Each row is a point on a tangle of strands that fork, close into loops and nearly touch. The rows are in no order.
In the rows, zero is written as 128.
Points whose rows are less than 223 apart are linked; no others are. Some points are linked to none.
q643: [125 126 140  88 190  76  72 146 151 129 105  87 159  83 196 116 146 154
 151 116 129  81 103 114 174 111 141  89  89 128 130  96  91 177 105 113
 114  86  60 160  75 148 125 128  73 101  92 152 128 105 106 157  84 168
 152 153  68 152 146 147 120 127 175 126 104]
q83: [ 77 149 142  88 131  87  79 142 148 137 134 164 133 127 184 132 129 110
 174 127 148  90 146 108 100 107 155  97  61 122  97 116 107  78 122 112
  94  91  67 145  72 130 131 150 126 117 139 126 141 147 137 119 137 120
 164 158  96 107 154 112 136  95 147 100 122]
q397: [152 102 131 143 133 119 165 151  86 151 121 106 123  95 153 143 120 120
 163 125  88 103  84 151  93 161 161 102 119 135 144 143 130 137 154 106
  97 165 109 165 141 133 123 118 124 151  95 179 128 132 103 143 131 109
 110 169 126 133 113 125 132 163 129  93 161]
q38: [177 184 164 201  88 149 182 144 109  63 163 142 125 127 107 171  84 177
  96 115 151 179 120 123 143 159  97 166  95 100 123 147 108 116 134  85
 137 160 157  82 150 152 148 153 125 130 132  94  93 179 165 144  64 148
 184 151 165 138 139 149 166 156 105  84 124]
q311: [ 67 200  73  98 106 101  97 147 141 142 141 128  93 145 177  84 120 130
 124 133 142 137 157  92 135 110 103 119 110 146  99 140 115  89 131 137
 108 111 129  68 130 115 164 215 127 113 142 153 118 144 140 118 142  86
 142 115 172 115 126 104  94  87 140 118 111]
q336: [135 127  94 168 169 109 118 137 122 129 106 110 110 142 115  67 114 172
  93 112 106 120 101 104 163 116  49 134 145 131 179 111 126 171 112 117
 137 160 169  80 146  94 158 152  84 102 183 174 133 122 134  84  98 168
 153 118 123 143 113 114  82 113  97 168 118]
q393: [131  93 139 127 141 111 125 131 116 178 127  94 121 117 201 110 146  85
 160 133 101  57  75 118 134 114 151 120  88 143 150 101 178 102 161 115
 101 121  93 167 125 132 153  96 117 142 101 143 118 158 104 153  72 134
 102 136  82 151 147  83 148 149 116  74 160]
q727: [ 61 173 146 136 128  95 121 176 110 143 123 122  93 121 166 102 165 118
 147 144 110 124  84 136 148 108 123 101 106 121 142 113 144  94 151 104
 121 122  91 101 140 114 128 179 104 150 133 143 126 124 144 127 192  84
 112 134 159 136 132 107  80  72 132 131 105]
q787: [140  75  63  95 104 124  96 182  80 123 108 138 132 127 165 107 108 127
 117 112 140 118 105 110 192 124 136 149 133 183 138 107  86 138 126 137
 151 104 117 145 144 127 149 174 100  93 130 228 131 102  89 117  44 202
 125 122 120 160 162 159 126 140 141 158 135]
q731: [138 111 113 129 135 118 174  63 140 158 118  85 154 166  81 106 115 105
 122 125 126 155  87 106 122 149  83 164 176 161 112 144 146 107 154 171
 139 109  84 135 147 118 109 130  90 132  80 142 133 157  91 119 103  92
 113 144  95 141 133 119  92 143 160 109 106]
q608: [130 117 131  96 144 118 120 155 167 131 129 179 134 143 118 131 102 122
 153 115 143 111 117  97  62  96 132  74  95  80  92 111 139 113 159  82
 110  92  89 143 101  84 125 138 138 146 141 102 146 130 190 120 160 103
 182 120  95 105 146 133 149  68 130 128 102]
q813: [143 159 162 107  86  98 114 109 123 110 153 156 135 149 153 161 138  92
 118 117 107 122 153 105 143 174 144 103 133 140  96 133 164  99 131 104
 133 108 164 149 156 133 136 126 115 109 105 178 108 180 113 144  86 144
 128 177 134 127 135 169 149 134 154  79 157]
q391: [166  72  65 141 118 128 114 168  66 116 135  98 137 158 119  57 110 154
 132  99 124 161 101  61 187 114 118 121 103 147 133 161  62 116 125 176
 141 132 108 102 134  89 175 208  75  90 130 178  91 155 107  91  60 114
 155  85 132 102 176 155 141 121 105 127  82]
q998: [114 138 103 164 138 129 132 122 138 120 142 153 126 147  86  92 119 171
 104 130 121 147 153 100 131 103  62 136 131 123 154 106 149 159 116 102
 139 144 163  50 143  92 155 133 132 136 182 112 177 142 148  88 132 130
 158 106 119  91 110 117 116  82  92 162 120]
q843: [138 158 150  95 123 103 116 111 151 112 124 198 109  68 149 171 129  66
 172  92 152  86 129 129  99  91 181 117 113 111 111 114 135  87 135  19
  90 130  85 135 134 154 167  64  93 130 138 122 114 129 163 145 110 163
 148 131 101 121 148  96 195 114 105 100 154]
q920: [ 78 112  69  80 112 102 107 146  93 121 131 115 130 139 197  58 120 160
 111 122 122 134 157  56 179 110 112 145 109 126  89 139 105 104 146 164
 102 126  97  99 118 103 175 174 119 144 165 155 115 124 113  88 113  49
 137  90 114 102 125  75 139  73 163 126 107]
q489: [ 91  72 144 157  97 164 193 113 134 146 137  83 148 174 102 125 159 115
 134 129 108  97 149 157 149  96 141 164  81 105 136 127 159 132 122 158
 114 125  96 185 100  97  56  90 190 128 171  71 195 120  99 109 171  83
 105 123 103 136 138 133 110 108 106 127 137]
q697: [163 150 108 113 142 167 132 173 129 102 119 106 101 119 150 118 127 155
 163 120 171 142 131 107 150 147 135  84  82 167 121 161  83 126 156 116
 108 185 138 102 147 130 152 184 110 105 120 143  77 107 144 145  82 103
 176 137 115 167 102 139 135 146 162 124 136]
q39: [124  78  82 135 122 138 183 108  75 150 160  93 113 193 124  92 132 133
  84 115 115 119 122  55 166 147 118 181 129 144 106 151 106 100 162 162
 163 127 107 145 168  86 191 192  61 100 157 150  92 144 107 103  77 106
 145  96 129 123 137 142 125 133 119 108  96]
q739: [173 177 195 192  95 124 171 118 100  75 109 123 116 108 121 169 118 167
  76 112  94 139  73 134 157 178  81 153 127 119 152 142 115 144 111  86
 144 180 180  74 194 129 172 157  93 134 130 147  86 161 142 156  77 116
 151 154 147  88 112 146 139 176  99  98 124]
q786: [169 112 103 135 109 173 121 204  62  94 141 136 130 143 144 109 103 158
 155 105 140 179  91  97 170 143 137 116  89 148 108 166  87 116 144 139
 120 155 142 106 122 117 153 182  93 100 118 158  92 144 171 122  48 123
 179 137 130 148 152 172 179 131 122 133 117]
q157: [119 116 137 109 158 128 113  98 191 133 123 147 145 130 118 151 145 109
 168 105 180  99 149 152  99 124 108 110 168 122 187 147 160  94 159 130
 132  95 114 140 165 146 131  65 128 131  92 103 148  87 105 155  97 138
  69  91 126 128 121 118 137 159  86 102 162]
q189: [154 156 151 156 125 165 134 126 136  91 158 182 145 133  96 184 100 154
 103 124 120 163 149 122 108 114  78 134 151  99 152 123 139 119 104  83
 116 175 195  85 171 139 140 110 128 125 144 132 152 131 162 105 139 159
 169 134 148 107  82 159 144 114 105 147 135]
q884: [117 129 117 100 111 104  87 207  60 122 126 149 176  91 144 131 122 167
 150  80 149 171 128 178 195  84 129 120 103 148 101  97 102 136 123 130
 115 116 114 143  67 169 113 145 136 114 144 133 120 131 174 158 116 165
 173 129 104 152 152 124 130 109 151 157 102]
q769: [147 144 208 117 108 121  99  92 135 125 154 197 120  85 134 192 122  86
 135  92 128  94 143 140 113 119 120 130 132  94 127 113 202  91 154  75
 135 135 131 131 157 151 122  35 117 122 119 114  99 141 138 161 118 137
 130 109 106 120  99 108 184 129  77  88 141]
q839: [ 94 133 142 117 163 141 116 106 174 149  98 132 168 161 115 139 147  76
 153 129 127 106 123 143  58 103 104 149 150 134 176 139 170 120 131 174
 114  63 113 114  87 106  67  61 188 187  93  60 151 109  65 114 181 103
  64 123 137 121 119 136  89 169 118 115  90]
q307: [161 102  41  90 123  92  77  98 107 128  98 117 150 162 164 111 111  89
 112 124 125 145 160  66 146 164 127 165 186 175  93 103 125 142 138 157
 152 111 136 140 118 125 141 159  99  78 102 221 102 131  81 108  42 174
 119 117 119 163 153 134 116 151 144 109 128]
q627: [126 110  76 124  66 202 121  82 105 164 136  65 106 157 158 103 134  88
 112 164 137 121 180  74 157 136 121 185 117 167  78 122 207 115 170 189
 138 130  99 145 126  85 131 120 168 129 152 120  93 148  75 109  76  98
 105 118 108 125 115 105 124 159 117  98 162]
q590: [131  54 148 171 113 160 187 118 128 136 141 124 127 153 126 138 135 123
 122 151 130 101 124 127  53 129 153 139  87 103 133 135 125 122 144 125
 124 127 115 174 125 101  87 123 198 140 152  72 174 149 129 106 189  84
 124 145 133  77 138 158 131 130 136  65 134]
q733: [120  90 122 152 140 149 158 160 103 197 121 107  91 164 119 133 152 104
 133 188 127 143 156 151 119 100 157 158 170 161 161 140 166 145 128 169
 139 120  89 139 151 113 110 119 168 130 153  56 166  86 102 133 157  94
  57  78 153 119  99 141 105 157 137 143 139]
q908: [153 149 152 137  92 162 148  99 121  89 166 144 152 101  97 147  99 167
 108 113 165 171 153 144 162 157  91 157  96 135 101 152 139 117 150 109
 138 165 145 132 130 179 124 126 150 116 157 128 132 154 141 144  57 153
 180 135 108 149 134 107 167 127 131 102 136]
q20: [143 124  88 151 119 143 135 121 127 161 112 131  85 140  98  99 104 120
 116 172 129 165 156 142 122 158 143 157 168 182 137 132 149 187  97 181
 141 161 128 102 142 143 107 139 167 132 121 122 141 113 108 134 123 130
  87 117 139 129 120 125 100 165 157 132 153]
q144: [ 75 156 107 130 142  76 101 161 158 124 136 116 120 113 137 111 131 130
 141 101 132 137 162 144 107 163 156 126 171 143 165 116 107 146  86 138
 141 113 135 131 131 164 112 130 182 116 144 143 125  70  77 173 152 172
  80 112 190 133 115  80  96 140 110 172 134]
q743: [169 138 109 151  96 153 145 118 147 107 156 123 110  95  75  95  78 183
 120 140 164 177 116 144 186 141  86 124  99 146 129 164 106 197 143 112
 143 168 143 112 143 166 117 182 162 127 154 131 162 123 125 150  78 164
 166  78 133 130 147  90 142 110 115 120 155]
q903: [125 115 112 159 112 125 126  54 137 108 144  97 144 151 133  86 114 116
 128 132 163 172 164  79 120 154 110 156 141 166 108 135 135 111 169 178
 120  99  84 140 109 101 147 136 102  92 112 147 116 156  47 117  80  95
 136 125 104 123 161  77 140 101 145 118 102]
q151: [136 117 123 129 134 119  67 166 106 139 113 144 124 128 126 183 184 104
 119 133 127 142 141 164 144 161 165  94 124 138 125 107 127 109  96 155
 177 152 171 177  90 138 125  87 134 149 115 147  57  86 144 186 168 157
  94 114 138 161 145 127 135 110 139 203 118]
q823: [139 164 147 151  77 139  89  69 132  96 163 111 159 124 169  87  87  75
 133 151 153 172 167  66  97 151 134 134 126 175  59 149  99 113 143 177
  93  94 117 129 102 140 164 198 138  73 131 131 125 180  49 129 107 129
 138 141 159 102 154  96 152  93 153  91  97]
q892: [156 123 125  88 205  96 133 135 204 133  96  96 172 122 150 113 119 137
 179 117 147  65 104 133 127  95 159  96 136  89 143 134  86 162 119 143
 101 107  78 149  85 160 106 124  91 113  71 148 151  87 100 146  56 186
 140 133  74 176 151 133 116 174 140  97 134]
q437: [101 125 115  95 182 119 116  82 148 143 118 107 154 125 164  80 186 167
 132 101 137  96 121  86 161 117  61 158 131 125 142 112 150 135 150 123
 103 104  88 141  81 117 154 101  77 162 142 143 159 128  92 122  77 122
 133 122  44 149 133  63 120 104 140 160 115]
q987: [142  98 152 119 191 138 116 120 143 121 116 171 164 115 117 163 141 115
 162  94 172 104 141 166 137 123 131 127 137 112 183 158 127 122 141 127
 124 162 143 150 123 172 119  44  97 137  92 118 113  85 148 157  84 171
 125 113  75 169 136 133 164 155  74 142 146]
q345: [120  96  86 117 153 123 183  81 123 142 122 140 145 174  75 127 131 108
  94 129 138 143 154 102 102 139  89 189 212 149 125 128 148 112 129 132
 154 122 139 140 151 133 161 106  75 126 131 143 118 146 120  99  73 164
 107 123 133 126 128 128 105 131 131 128 130]
q696: [ 95 108 130 128 128 138  53 171  94 120 105 121 120 138 158 139 177 133
  93 109 136 135 131 159 180 148 133 105 126 139 156 109 129 124 117 152
 138 189 168 139 104 163 107 117 173 116 148 164  81  59 118 130 158 160
 100 122 144 169 108 140 118  95 129 245 116]
q719: [150 137  96  76 187 114 158 150 165 135  78 130 178 150  81 125 125 119
 159 130 114 142 124 150  95  91 112  96 170 115 150 122 119 143 153 125
 105 124 101 127 102  96  75 126 121 159  76 104 155 107 132 131 176 101
 140 128 108 173 124 146  76 141 152 129  96]
q722: [108 161 202 193  61 117 129 107 112 112 148 127 102 131 122 152 166 136
  74 136  88 102 115 153 140 155 179 102  93 120 100 101 142 129 111 125
 165 141 194 127 124  92 192 143 123 142 190 126  90 169 162 100 170 123
 146 163 154  43 133 146 163  94 107 147 130]
q720: [115 176 108  98 113  61  87 133 166 126 110 134 135  74 171 116 105  97
 194 143 157 118 139 120 106  96 145 110 122 164  93 110  85 108 130  73
  80  56  81 128 103 167 177 164 121 110 122 150 155 147  96 150 113 153
 138 162 121 124 151  84 144 119 155  93 139]
q179: [146 108 140 129 116 145  89  95 123 168 139 135 105 139  92 185 150 125
  80 183  87 129 166 171 105 154 187 124 134 141 114 115 142 128  61 177
 178 131 191 176 104 131 118  73 169 141 106 134  80 130 137 142 181 147
  78 129 146 124 155 146 130 143 154 170 132]
q49: [ 65 108 184 126  77 151 143 104 108 141 173 116  96 155 130 140 185 128
  77 126 118 104 154 153 140 129 156 120 101 112 101 129 158  43 162 142
 174  90 132 153 155 128 126 100 126 100 151 118 115 175 150 126 159 104
  93 136 165 124 152 147 150  83 121 120 117]
q166: [139 101 120 112 171 104 104 138 166 117  82 157 134 112 127 113 118 126
 159 104 154  85 125 156 161 139 152 135 141 115 161 132 104 169 127 123
 139 131 136 152 113 171 106 104  95 125  99 186 154  76 150 162  24 189
 139 133  88 176 174 115 150 155  95 125 173]
q352: [101 155 143 124  62 105  77  92  78 119 160 137 130 148 176 103 159 111
 103 134 124 134 154  94 177 178 152 137 103 164  73 122 135 109 130 145
 148  69 156 158  96 116 164 165 147  70 159 183 101 210  89 123 106 127
 108 173 139 115 136 165 163 118 161 105 149]
q567: [133 164  76  95 150  70 100 153 186 122 103  79 138  97 133  94  78  99
 163 155 123 152 141 138 115 105 120  88 171 146 116 103 125 177 125 118
  98  84 113 109 122 138 135 165 151 121  87 165 152 134  93 142 124 160
 145 154 112 145 119  94 115 135 157 159 129]
q364: [116 181 130 148 135  90 113 163  97  95 111 154 165  88 120 139 152 158
 137  90 149 159 113 149 168 133 120 145 103 150 123  93  91 117 120 101
 122 147 132 131  96 148 151 135  56 112 147 120  93 116 175 145 111 158
 185 156  94 168 140 121 136 141 161 159  67]
q541: [136 143 155 154 154 152 125 136 122 121 145 155 117  80 134 136  98 144
 113 110  94 124  95 168 143 103  74 144 118  73 147 130 160 181 137 136
 110 140 124 100 120 115  42  65 114 166 101 114 177 109 166 121 171 110
 150 126 101 180  72 153 111 124  96 156 105]
q362: [147 152 101 101 205 128 132 155 143 132  89 114 168  93 141 128 160 174
 183 104 143 116  94 102 146  72 130 121 154 109 111  99  97 144 136  90
 117 122 100 149  85 158 174 127  60 161 126 113 139  93 197 153  81 180
 168  90  64 177 133 105 128 122 122 183 117]
q354: [104 146 139 137  98 137 180  69 176 108 166 109 120 133 131 152 106 135
 120 146 168 121 144 122  86 153 104 157  95 137 151 176  81 146 119 117
 114 155 126  89 178 159 127 160 181 162 108  88 189 159  98 129 163 102
 124 125 167  67  99  98 111 139 143  67 146]
q265: [134 119 103 149 189 120 127 194 162 130 106 139 132 124  94 103 138 161
 185 120 128 130  92 139 111  78 139  75 156 108 179 131  84 150  65  95
 113 126 138  99 142 129 144 122 116 159 122 116 156  74 143 112 155 154
 114  96 158 114 138 133 112 119  90 183 149]
q529: [130 101 184 154 131 152 147 146 124 108 155 164 139  88 105 152  98 169
 142  90 149 129 105 184  88 103 164  95 103  76 137 167  98 152 141  57
 102 171 118 127 128 169 105  80 161 132 157  95 136  82 163  93 161 154
 147 101 144  95  85 127 158  92  79 112 127]
q73: [149 153 106  65 186 114 148 122 173 126 119 114 144 168 124 145 146 117
 139 127  91 123 138  77 122 123 113  83 128 119 115 123 105 104 134 128
 135 136 132 127 112 100 120 135  78 119  93 111 101 124 188 131 182  64
 173 140  95 155 103 165  93 151 163 146  65]
q455: [ 90 127 133 130  75 168 184 136  56 124 165 116 103 178 121 128 157 123
  69 124 126 127 164 108 155 140 160 151 145 134  89 142 133  78 164 148
 163 116 143 146 185  94 191 147  93 107 164 141 102 186 123 118 105 126
 103 126 165 135 141 163 141 119 123 119 131]
q600: [161 128 126  86 170  88 155  96 151 152 131 119 141 163  96 126 117 134
 131 109 109 149  66  87 115 136  97 125 157 124 102 137 112  84 134 125
 139 113 139 155 158 125 125 146  74 105  84 135 114 154 196 140  98  98
 147 137 116 164 127 178 101 143 151 119  96]
q749: [117 139 137 193  84 101 113 123 108 133 131 110 107 166 131 100 166 116
  89 132  93  94 154 107 161 166 168 135 109 150  69  91 141 142 119 146
 172 113 184 176 106  97 170 162 143  75 199 159 100 154 135 122 151 121
 143 166 139 100 139 166 146 114 119 145 139]
q119: [157 127  98  85 153 134  86 140 134 149  98 139 104 108  73 138  79 116
 138 176  84 158 128 157 145 146 156 100 110 111 130 107  95 178  88 144
 112 175 144 116  88 149  39 154 174 123 119 122 134 103 173 137 196 103
 143 141 106 166 145 130  94 125 174 162 134]
q52: [128 111 132 118 120 171 119 115 145 161 119  93 115  92 166 134 105  94
 159 163 131  77 112 137  94 125 129 121  93 123 132 134 220 124 176 132
  96 127  91 103 139 114 133  73 167 166  97  99 146 149  90 132  91 104
  95 146  99  97 120  80 141 189 116  67 196]
q33: [117 190 146 105 122 137 128  75 150 112 145 128 143 157 146 118 115  74
 112 153 138 139 163  58  54 145 140 131 146 122  62 145  99  57 134 146
  90  96 121 121 120 134 169 175 113 108 108 132 129 211 105 123 143 115
 124 179 162 125 161 140 168 120 154  68 115]
q174: [132 120 129 147 153 132 142 138 178 131 131 147 151 167 113 126 116  95
 149 148 130 115 119  78  11 136 141 110 102 116 108 114 113 109 136 124
 108  96 118 150  92  82 120 156 165 151 130  99 139 143 142  92 191  90
 143 160 123  99 145 155 128 118 153  91 101]
q992: [105 144 182 111 171 169 174 146 133 116 139 149 141  96 130 137  87 155
 124  93 156 111 106 155  93  71  92 129 121  62 160 141 154 141 186  87
  87 118  74  89 151 100  98  88 105 176 118  74 184 134 135 121 159 108
 150  95 101 168  74 126 127 112 102 103 110]
q857: [111 115 161 181 108 128 176  64 130  99 137 109 108 132 143 154 124 161
  75 147 145  96 153 137 125 191  95 188 122 129 175 164 102 175  98 149
 156 158 173 101 170 142 140 126 152 129 118 133 153 138 109 125 140  97
 129 147 159  50  87 126 120 162 115 121 163]
q76: [122 145 116  97 117 149 109 183  67 125 131 164 131 104 143 163 145 112
 184 122 146 155 121 126 106 122 173 113 101 131  69  98 120  80 137  88
 112 137 111 151  82 127 169 117 144 178 167 101  92 143 206 140 131 152
 153 132 108 146 159  87 173  83 107 166 138]
q691: [ 89 117 211 144  75 116 115 117 147  98 159 139 139 103  89 177 118 139
 133 112 144 128  71 190 113 128 140  67  58  79 119 131 101 141 123 101
 139 167 130 132 112 166 115 108 149 107 184  91  92  91 179  74 171 162
 147  96 156  47 116 127 146  62  89 129  81]
q951: [159 134  80 113 160  95 111 154 198 128 101 167 127 113  80 132 118 120
 172 132 123 120 137 170 101 129 183  96 151 105 169 127  68 182  66 118
 115 131 141 135 118 148 114 108 150 143 116 107 151  53 154 161 175 158
 136 114 138 109 136 131 133 161 119 184 149]
q596: [142 113  75 122  89 201 147 111  91 161 136 112 112 129 106 113 140 128
 107 156 167 166 163 128 156 147 143 149 136 199  93 130 165 132 150 157
 142 179 133 150 146 141 144 133 188 144 164 125  96 132 103 135  78 152
  85 104 147 139 130  95 128 137 142 120 173]
q999: [106  76 153 111 116 160 140 111  93 174 114 133 112 156 114 180 147  71
 120 189 119 148 179 149  98  92 122 166 186 136 135 129 201  68 138 140
 154  90 102 130 138  95 103  65 168 140 143  64 130 135  91  99 200  82
  47 117 156 115 100 136 132 140 114 126 147]
q206: [160 117 132 120 188 102  93  99 141 145  97  80 151  97 161  75 188 174
 131 109 149 102  74 107 191 145 101 134 130 153 133 107 110 148 142 137
 121 117  93 185  98 161 133 138  75 112 119 160 113 111 115 166  65 142
 132 134  66 171 141  99 107 106 180 146 112]
q810: [165 141 103 114 157 155 141 137 146 137 115 150 104 101 107 161 134 151
 163 160 146 158 151 154 109 142 149 115 136 161 148 152 119 162 103 127
 129 174 149 129 155 157 112 101 147 129 121  99 134  85 179 163 126 116
 122 126 123 131 105 143 139 185 150 144 170]
q636: [141 113 144 170 100 129 151 177  74 120 119 125 119  99 148 123 111 134
  97 100  91 105  69 172 176 147 133 132 113 143 152 118 130 152 148 128
 112 185 137 125 148 129 114 139 114 133 121 199 120 134 105 130 117 134
 135 167 112 166  94 126 138 147 141 142 144]
q573: [131 191 178  72  88 131  87  67 155 145 149 184 105 122 152 195 141  74
 120 129  93  93 177 145 122 126 154  82 112  96  80 113 174  66 117  85
 127 116 161 146 115 127 119  89 118 115 111 131  76 180 145 141 163 121
 135 139 112 127 115 148 162  97 129 100 153]
q758: [102 134 151 141 150 122 142 126 163 167 108 101 146 118 131  98 163 126
 149 118 104  76 105 174  96 101 130 125 175 101 200 139 151 157 130 184
 110  70  84 138 109 125  90  73 169 177  95  78 196  85  36 145 166 106
  20 113 152 124 108 101 102 179  85 126 108]
q949: [126  97 140 189  95 162 161 178  82 133 128 121 112 123  85 118 116 164
 120 132  78 146  82 193 176 107 154  92  78 114 176 120  95 157 108 129
 137 191 140 114 122 148  83 140 184 106 169 109 150  97 159 117 161 125
 108 102 173 128 139 131 103 111 111 144 124]
q315: [115 103 175 175 118 174  99 184  80 107  98 124 119 114 144 132 139 129
  71 101 115 120  74 182 188 146 125 133 121 112 204 121 118 149 146 161
  98 219 159  90 136 153 105 124 117 121 137 161 101  68 129 116 143 143
 116 149 144 170 109 142 120 148 131 207 112]
q121: [142 107 188 139 143 155 180 126 104 104 121 168 119  81 115 161  87 148
 127  89 181 128 110 165  62 114 137 138 112  62 141 160 124 152 161  51
 114 160  89 117 188 121  99  98 141 145 130  53 129 117 180 142 178  98
 136  96 132 103 104 136 149 136  98  52 114]
q114: [142 128  78 142 190  92 135 137 175 145 113 106  90 123 102  82  99 151
 126 126 114 104  75 127 108 134 101 119 180 123 188 133  92 172  70 108
 116 140 157  99 169 148 155 153 119 113 127 160 160  96 108 120  98 191
 120 109 142 135 126 121  91 140 121 175 166]
q904: [ 69  95 154 133  94 154 141 112  88 136 169  94 120 173 158 134 216  91
 126 120  95  95 156 124 176  95 141 130  73  95 114 130 167  66 135 156
 140  93 101 178  91  97  76  73 148 136 157  97 119 128 131 134 187  83
 101 124 119 138 147 128 122  86 111 139 105]
q647: [124  98 190 111  87 180 115  73 112 142 136 128 115 114 110 183 150 115
  78 169 105 120 170 142  79  94 112 150 167 103 123 123 188  84  98 157
 162  60 159 145 130  95 102  61 149 155  78  91 119 165  96  76 240  94
  71 127 138  97 101 180 144 143 135 129 148]
q64: [177 104  86 133 169 105 131 150 163 126  90 119 129 132  62  97  64 115
 136 155  92 151 107 155  91 125 131 108 152 108 176 119  91 180 104 128
  95 145 124  89 123 115  57 166 141 131  69 134 171 133 112 121 171  89
 138 156 124 159 146 133  91 146 149  96 128]
q138: [127 124 221 181  99 127 184  93  89  96 104 115 106 109 138 181 131 183
  58 166  93  96 100 121 150 172  93 174 134 118 156 133 134 145  81 126
 177 136 171 108 182 108 171 147 116 131 123 120 120 166 150 124 137  78
 140 145 150  24  99 152 145 186 101  99 163]
q631: [144 176  92  89 117  82  80 145 144 127 105  75 120  87 141 125  88 104
 168 152  79 151 140 153 117 150 157  89 101 140 101 103 130 167 101 118
  89 133 131 139  83 139  62 159 222 132  99 146 110 134 103 146 182 131
 146 174 138 160 107  99 101 139 164 144 136]
q738: [ 67 173 132 115 125  95  95 139  71 114 140 153 165 118 173 123 159 155
  90  90 110 147 112 112 178 123  96 162 120 114 111  84 134  69 160 128
 141 104 129 118 104 109 172 127  55 128 186 136 114 125 180 123 108 117
 154 121 122 127 134  98 130 105 140 142  46]
q75: [ 90 131 113 133 149 127 170 153 139 177 106 112 133 163 126  72 176 127
 131 130 122 124 161 144 168  99 133 146 186 130 158 124 157 155 138 194
 137  86  73 126 129 109 112 117 142 152 124  96 165  76  48 143 145 129
  38  85 144 162  97 115  68 111 102 168 136]
q891: [130 137 167 137 124 113 128  86 153 136 138 153 100 150 100 171 130 132
  81 164 111 147 128 135  76 127 115 142 158 117 130 120 145 141  86 145
 161 103 180 116 159 102  84  99 137 141  88 116 143 148 125 104 222  75
 110 125 155  99  95 189 109 159 153 129 119]
q426: [ 85 123 112 130 128 142 172 120 157 129 149 125 127 144 121  61 140 179
 113 116 135 121 148 108 138 106  69 143 139 122 143 127 172 164 166 138
 122  99 101  94 114  81 123 118 123 158 167 116 202 123 123 113 118 107
 140 108  81 126 110  90 122  81 108 158 135]
q934: [187 136  88 108 126 127 123  63 123 100 114 136 106 158 102 128 105 117
  63 145 132 158 185  97 139 180  87 182 219 145  90 142 163 167 143 143
 159 142 170 121 143 124 119 141  74  96 102 185 107 160  91 127  76 158
 129 142 146 141 144 135 120 147 135 101 141]
q401: [146 155 174 134 128 131  87 107 120 158 145 115  72 144 115 143 125 159
  64 172  64 149 156 134  79 139 207 126 159 126 111 105 129 142  47 153
 181 106 191 117 139 126 121 136 173 128  86 113 102 152 120 124 206 124
  92 130 196 116 121 206 112 167 161 139 122]
q613: [143 117 120 154  94 178 117  99 139 147 128  94 124 125 153 130 105  84
 136 169 116  99 142  94 118 163 102 166 118 162  99 152 208 125 137 208
 126 113 112 120 144 107 111 125 165 146  91 120 122 155  59 126 106 107
 103 150 116  97 121 119 128 216 128  69 172]
q68: [ 73 121 108 125  66 144 121 148  63  97 152 124 143 138 172  92 140 180
  83  96 140 139 143 112 197 116 101 160 106 140 110 116 133 110 163 150
 125 143 144 108 121  98 168 164 119 103 218 158 120 117 139  86  81 116
 167 110 127 111 112 109 133  94 137 142  87]
q752: [148  77 127 127 145 135 140 119 169 143 124 141 124 133 107 147  93  91
 124 137 139 111 122 152  92 152 133 148 167 117 189 175 142 138 129 182
 155 113 118 150 187 164  90 101 157 130  73 134 162  71 119 158 118 133
  65 104 167 116 135 151 127 226 107  88 155]
q503: [147 119  89 156 155 135 154 134 173  72 125 113 115 152  76  98 130 159
 146 126 166 152 157  98 114 151 145 128  93 134 128 176  58 150  31 123
 145 139 186 104 144 158 127 154 101 109 117 134  98 130 159 108 108 139
 171 166 186 108 175 174 148 140 127 126 151]
q317: [111 110 176 178  79 107 119 134 141 128 160 144 116 135 115 161 120 115
 120 153  96 119  96 156  99 112 151  86  82  92 121 110 130 110 118  91
 150 137 154 134 119 112 131 136 172 124 185 103 136 118 164  82 223 117
 131 118 165  34 114 136 127  64 107 146 122]
q651: [152 129  89 155 109 121 169 115 170  83 165 114 131 160  83 112  99 119
 129 145 167 167 154  80  96 132 122 134 128 151 122 166  74 155  79 115
 124 147 148  95 162 158 146 173 145 125 110 110 144 151  98 122 122 152
 137 138 187  91 148 137 121 117 144  83 136]
q626: [142 140  84 114 158  80 126 160 137  94 102 118 133 117 100  96 155 134
 186 108 167 150 131 115 144 139 137 121 143 172 111 121  45 122  75 131
 134 106 138 139 123 158 142 166  61  88 105 129  92 123 152 147 130 135
 180 162 135 124 168 142 127 144 145 152 114]
q324: [147 147 118  70 126 123 102 134 136 137 110 179 146  99 136 195 142  59
 202 133 156 127 136 158  89  89 197  89 104 104  89 103 145  81 147  66
 136 124  94 142  91 108 135  61 131 172 134  72  99 111 181 163 153 151
 127  86  92 156 155  93 157  89  91 118 130]
q535: [ 93 132 142 120 106 104 120 202  67 131 150 135 152 104 145 124 132 151
 156 102 109 160  96 173 179 100 142  97  99 118 105 124 147 121 159 107
 132 114 102 131 106 122  76 151 141 136 147 126 140 145 147 130 163 115
 142 127 144 152 121 117  93  63 139 129  94]
q869: [146 124  85 108 208 115 133 105 159 176 110 112 134 122 125 105 139 162
 152 109 134  95  73 135 114 114  90 135 199 124 146 134 109 161 126 100
 127 122 158 136 118 159 164 123  95 138 142 112 166  94 161 136  76 192
 113 106  90 164 119 105  94  95 133 209 144]
q17: [156 134 132 103 134 172 143 155 119 130 134 171 147 109 136 193 100  98
 158 136 129 168 135 133  73  93 114 112 177 108 128 121 156  76 159  66
  87 140 140 108 172 123 141 110 130 150 112 125 146 125 149 115 147 144
 123 115 146 147  92 139 137 114 120 133 151]

A piece is all that can be reached along the links. How many separate loops has the piece of each point below (a circle has one, a figure eight two, a Y none), and how many tips (points with one link)?
q529 -> loops 0, tips 2
q49 -> loops 0, tips 3
q20 -> loops 1, tips 4
q920 -> loops 1, tips 1

A tip is a point with one link. Name the tips that can be reached along the links from each point below, in the order of the rows.
q600 -> q787, q697, q33
q364 -> q743
q869 -> q839, q362, q752, q17
q529 -> q541, q76

Name the points in between on the shortest way along the links from the first point to the second, in order.
q529, q324 -> q691 q317 q722 q749 q352 q813 q573 q769 q843
q336, q393 -> q114 q265 q951 q810 q20 q596 q627 q613 q52
q720, q391 -> q83 q608 q174 q590 q489 q904 q49 q455 q39
q535, q739 -> q884 q364 q626 q503 q651 q354 q857 q138
